Each row is a point on a landscape with many valleys, with its height.
From any point a ball takes the steepest step (drop divided by distance) to one of its 2 nearest points. It stops when none of these is lower. Distance is the straight distance between rows; heights are no part of it.
q416 height 143: [-18  17   1  -8   5   6  -2  -5  15   5  33 -31  15 -23 -39  -1   0  20
  25  -4  16]
q49 height 263: [ -3  26  10  11 -12   8 -16  16  23  20 -14  20  -9 -36  22   4 -12 -12
  16 -31  13]
q46 height 319: [-24   5  -7  14  20   8 -23 -29  -5  12 -22 -19   1   6  -7 -21 -20 -25
 -21  18  -1]
q81 height 81: [-13  13  10   0  12  10  23   3  19   1   9 -15  16 -28 -34  -3   9  35
  34   0  15]
q222 height 603: [ 17 -13  17 -10  -1   0  -2 -26 -22 -49   4   1  -6  19  19  -7   1   9
 -12  20  -2]
q526 height 349: [-32  11  -7  16  32   7 -19  -9   0  20 -30  -3   3 -11  12 -18  -8 -26
 -22   0  -3]
q357 height 183: [-15  10 -17  11  21   7  -1 -40  -7 -17 -12   2 -19   7   8 -22  34 -16
  -1   2 -32]
q836 height 360: [-15   8 -14  -8  24  11  34  30  16  18  -3   6  10 -33  -7  11  -7  22
  43  -6  15]
q121 height 548: [ -3  -3 -20   3  -4  -3 -24 -16  -5  19  27 -18 -15  13  -3   2 -10 -25
 -26  -4 -24]
q915 height 710: [ 28  -4   8   5 -22  12  -3  10 -21 -40  -2  16 -24   8  33  11 -19  23
  16  -4  19]
q540 height 289: [-20   2  -2   2  14   7 -22 -54   2 -12  -9 -13  -3  17 -15 -24   2 -21
 -24  12 -21]
q436 height 339: [  5   0   8  26 -22   7  -4   8   9   1 -30  21 -10 -23   7   0 -28  16
  17 -11  39]
q278 height 707: [ 14  11   8   7  -6  14  15   2 -12 -34 -10  18 -23   2  41  -2  27  18
  19  -7 -12]
q143 height 465: [ 24 -17  16 -17  10 -21  24  22 -28 -10  -6  -3  22  21  -5  12   1   4
  -9  24  14]
q852 height 258: [-10  -3 -16  28  12  -8  -2  -2 -14  21 -38  -1  -1  -9 -11  -7 -20 -10
   7  22  14]
q296 height 172: [  3   2 -10  -5  14  -8   1 -30 -23 -23  14 -10 -11  15   8 -15  18 -22
  -9  11 -29]
q718 height 496: [  1 -14 -18 -18  -7  -9   6  33  34  26   2  29   9   8 -14  24  17   1
 -11 -29 -12]
q770 height 611: [  7  -9  26 -18   0   5  -9 -43  -3 -37   4  -2   2  26   4 -15   6  -6
 -30   9  -9]
q181 height 715: [ 28   1   2  -4 -10   8   4  13 -19 -31   4  21 -27  12  46  11   3   1
   4 -11  -2]
q266 height 307: [  8  24   5  29 -24  11 -13  -8   5   1 -23  28 -29 -19  16   2  -4  -1
  23 -21  17]
q844 height 485: [ 18 -22   8  -6  11  -7  18  21 -20   5 -26   7  11  18  17   8 -11  -7
 -23  15  12]
q749 height 220: [-20  23 -17  12   2   8   5 -14   4  -4  -4  -2 -11  -8   3 -12  38  -1
  23 -11 -29]
q167 height 615: [ -3  14   4 -20  14   6  19  17  -3  18   6 -18  15  -2   7   1  10 -11
  11  -5  10]
q535 height 635: [ 22   3   4 -19 -10 -19  -6  -5  -8   9  44 -22  10  22 -23  10  19 -17
 -11  -7 -10]
q264 height 251: [ 25  -6 -17  10 -24 -17   3  36   9  21 -11  31 -12   1  -2  16 -10 -10
  10 -10  -2]
q680 height 163: [  1  16  22   4 -13  18  28  11  28  -8  -4  -1  12 -24 -14  -6  20  48
  30 -17  10]
q4 height 418: [ -3 -12   1 -13 -10   0   4  10   9  12  11  -3  11 -12 -14  14 -21  18
   6  -4  29]
q286 height 622: [-19  -8  29 -14   5  15 -10 -37  18 -23 -19  -7  19  16  -2 -24  -5  -3
 -32  13   3]
q873 height 690: [ 12  27  20  18  -6  19   2 -22 -13  -4 -18  -7 -19  -2   7 -15   3  -2
  24   5  15]
q225 height 662: [-21   9  11  -6  21 -16 -18 -23   5 -23  18 -27  27   5 -35 -21  -2   0
   4  44   1]
q930 height 213: [  5  -8 -13  10   3 -12   7   6 -22  18 -10 -13   4  -3 -17   1 -21  -5
  14  25  14]
q837 height 442: [  2 -13   1 -19 -17   5  -7  22  17  12  14   9   6  -6  14  18 -21   9
  -9 -20  19]
q809 height 697: [ 14   0  27  -3 -23  18   8  19   0 -24  -3   6   1  -3  18   5 -20  33
   8 -13  34]
q328 height 174: [  6 -11 -22  22 -15 -22  -9 -11 -18   5   0  -8  -8   3 -32   3 -14   0
  15  23   0]
q766 height 210: [ 10 -33  -7  10 -14 -15 -17 -15 -13   3   3  -6   1  16 -32   5 -26   3
 -18  32   2]
q467 height 602: [-15   2   3  -9  13   1  13   4   1  -1  -4 -11  19  -2  -6  -7  22   9
   7   2  -1]
q217 height 538: [-16   2  -8   3  15  -5  -8   0  13   6  -4  22  -7  -5  31  -6  16 -21
 -37 -39 -30]
q536 height 723: [ 19   7  -2   4 -17  -4 -11   9   6  -8  -8  39 -26  -1  36  12   3 -14
  -6 -28  -7]
q675 height 738: [ 19  -7  23   6  -9   4 -17   7   4   8 -23  25  -7  11  27  11 -15 -10
 -44 -24  15]
q898 height 589: [-25  -1 -23   1  13 -13   4   3  -6  -9   5 -14  13  -6 -26  -3  17  16
  17  13 -15]
q314 height 652: [-14   7 -10 -10  24 -13 -10 -12 -14   2  14 -35  19  11 -32 -10   3 -14
  -4  27  -6]
q350 height 560: [-13   1 -30  -6  10 -10  -6   3  -5   9  21 -18   0   8  -4   0   9 -16
  -9  -7 -30]
q516 height 262: [-35  25 -20  21   7  13   1  -2  15  13  -9  -9  -6 -24  -7 -17  16   7
  33  -8 -15]
q669 height 554: [ -9   4 -19   6  17  -2  -9  -6  -8   4   6   8 -15  -7  36  -4   0 -28
 -18 -16 -28]
q593 height 472: [ 15 -24  -5 -16 -13   0   4  39  29  35   9  31   3   4  -8  34 -15   1
 -15 -16   8]
q867 height 312: [-34  15 -17   6  25  14  16  21  12  20 -13  -7   6 -29  -6  -6   7  20
  36  -3  -2]
q55 height 209: [ 29   7 -13   9 -10 -16  16  33 -16  22 -11  11 -13   3   6  12 -15 -21
  17   3   6]
q205 height 231: [-17  17  19 -12  11   1 -11 -29  14   8  -1 -25  25  11 -45 -14  14  -6
  -5   7  11]
q630 height 425: [ 10 -12 -11 -17 -12 -13  24  32 -10 -13  13   5   5  -3  13  13   6  10
  14  -1  -2]
q174 height 643: [ 13  -1  -1 -11  11 -22 -11  -2 -19  19  42 -34  15  19 -36  10   1 -19
 -11  23  -8]
q683 height 590: [ -3  -4  -7  17  -8  -7  -6 -26 -25 -33  15 -14  -9 -11 -11 -10  -7  13
  31  35  -1]
q748 height 157: [ 24  12 -20  16  -3 -12   8  17 -22   0 -16  22 -27  -1  36   8   1 -29
  16  -2 -17]
q906 height 124: [  3  -9   5 -27  15 -10  10 -12 -10 -24  20  -8  14  24  10 -12  24 -10
 -35  -7 -30]
q473 height 567: [-13   2 -19   5   3  10 -10 -10 -12 -11  14  -1 -19 -15  41  -3  -6  -9
   6   0 -16]
q935 height 699: [ 23  29  30  11  -4  33   6 -19  -2 -23 -17   7 -25  10  24  -9  24  20
  20  -8   4]
q290 height 672: [ -8  18  15   8  19 -16   5 -12   0 -13   6 -23  24  -6 -45 -22  12   7
  26  35  11]
q393 height 750: [  3 -12  19  -4   4   4   3  16  16  22 -42  33  12   7  10  13  -1   3
 -33 -23  27]
q927 height 372: [ 21 -21  -7 -21   6 -19   5  27   0  29  48  -7  12  16 -38  34  -4   3
  -3  15  -3]
q204 height 193: [-32  16  -1  11  11  14 -11  15  28  28 -17   8   4 -43  15   2 -17  -3
  13 -18  16]
q31 height 523: [ 19  -9  16   2  -1  -1  -8 -20  -9  12 -15   3  -4  30   0  -5  -8 -26
 -47  -2   1]
q631 height 640: [-26 -11  28 -24  20  25   4  -8  13 -15  -8 -12  24   0  21 -18   0  10
 -28   8   2]
q686 height 78: [-11  -2   2 -23  13   7  16   3   2 -16  10  -2  11   8  32  -8  32  -3
 -21 -23 -25]
q750 height 627: [  7  16   4 -20 -16  -1   4   3   4  11  24 -12   5   9  -5   6  19 -10
   2 -22   1]
q605 height 519: [-15  -2 -23  -1   1 -10  -8  18  32  15  -6  30   0  -5   6   7  22 -11
 -22 -40 -28]
q546 height 445: [ 11 -12  10 -11   1 -20  27  18 -16 -33   1   3  19   4  -3   3  21  22
  12  14   3]
q424 height 574: [-19   9 -35 -14   8  -7   0  18   2  14  26 -20   1  -9 -17   8   4   0
  19  -6 -13]
q781 height 188: [-20  30  16 -12  11  12  -4 -18  18  15  22 -36  19  -7 -35 -14  18   4
  15  -7   9]
q433 height 395: [  3 -18 -16 -20  -4 -14   1  17   8  17  36  -9  10  -5 -30  25 -19  15
   7   1  11]
q408 height 730: [ 23   3  13  25 -19  -7 -23  -3   8  13 -31  47 -24   6  12  14   0 -17
 -23 -28   4]
q241 height 681: [  9  28  21  14   1   1   8 -22 -19  -9  -4 -24   1  -4 -22 -20   2  -3
  31  25  12]
q160 height 581: [-12   5 -16   7   3  -1   5  -4 -24 -15  17 -21  -6 -14  13  -8  -4   1
  28  22 -12]
q358 height 286: [  8 -24  -4  15 -32  -3 -18   8   4   1 -10  17 -11 -13   5  13 -43  17
  -2   3  25]
q641 height 659: [-20 -10  33 -22   3  24   0 -10  22  -8  -8 -12  29  -7  -5 -11  -4  31
  -8   6  22]
q656 height 296: [ 26 -29 -18  13 -21 -15   2  29   2  15   8  29 -21  17   4  23 -11 -15
 -16   1 -27]
q437 height 214: [  6  20  14  -7 -22  13  20  15  15 -16   8   5  -2 -10  11   1  21  29
  27 -28   2]
q538 height 679: [ -2  -3  39  -2 -10  30  11   0  18 -17 -14  -3  14 -14   6 -10 -11  47
   7   2  31]
q488 height 340: [ 24 -35 -12   1 -12 -13   9  39   0  31  25  10  -8  17 -25  34 -19  -5
  -6  16 -13]
q559 height 265: [ -3  -3   8  -2  -2  -6 -17 -38   4   1  -8 -10  12  26 -34 -14   9 -14
 -26   8  -3]
q207 height 535: [  9 -12   1   9   2   4 -28 -31  -9  10   5   0 -21  15  15  -5 -19 -30
 -48  -1  -8]
q891 height 505: [ 15 -29  -4  -1  11 -10  10  11 -12  14  -5   2   3  23   5   7  -9 -16
 -38  11 -11]
q427 height 596: [  4 -10   8   8  -6   4 -12 -42 -19 -45  -2  -4 -17   3   3 -13 -10   6
  12  41  -1]
q157 height 302: [-10  10 -16  32   8  -6  -7  -6  -7  17 -34  14 -14 -12  10  -8  -2 -21
   2   2  -5]
q103 height 245: [  6 -29  -6  16 -30  -1 -30 -16  -1   5   5   4 -15   4  -2   8 -33   3
 -23   8   9]
q414 height 400: [ -2  -8 -18  -4  -2  -7  28  34  -1  -6   0   0   5 -24   4   9 -10  22
  37   3   9]
q530 height 158: [ -9   6   6 -23 -14  15  12  18  22 -12  11  11   7  -4  31   6  28  16
  -1 -34  -8]

Where does a ball stop that starts at each point below?
q641 => q748
q473 => q748
q675 => q686
q535 => q686
q837 => q748
q350 => q686
q46 => q81
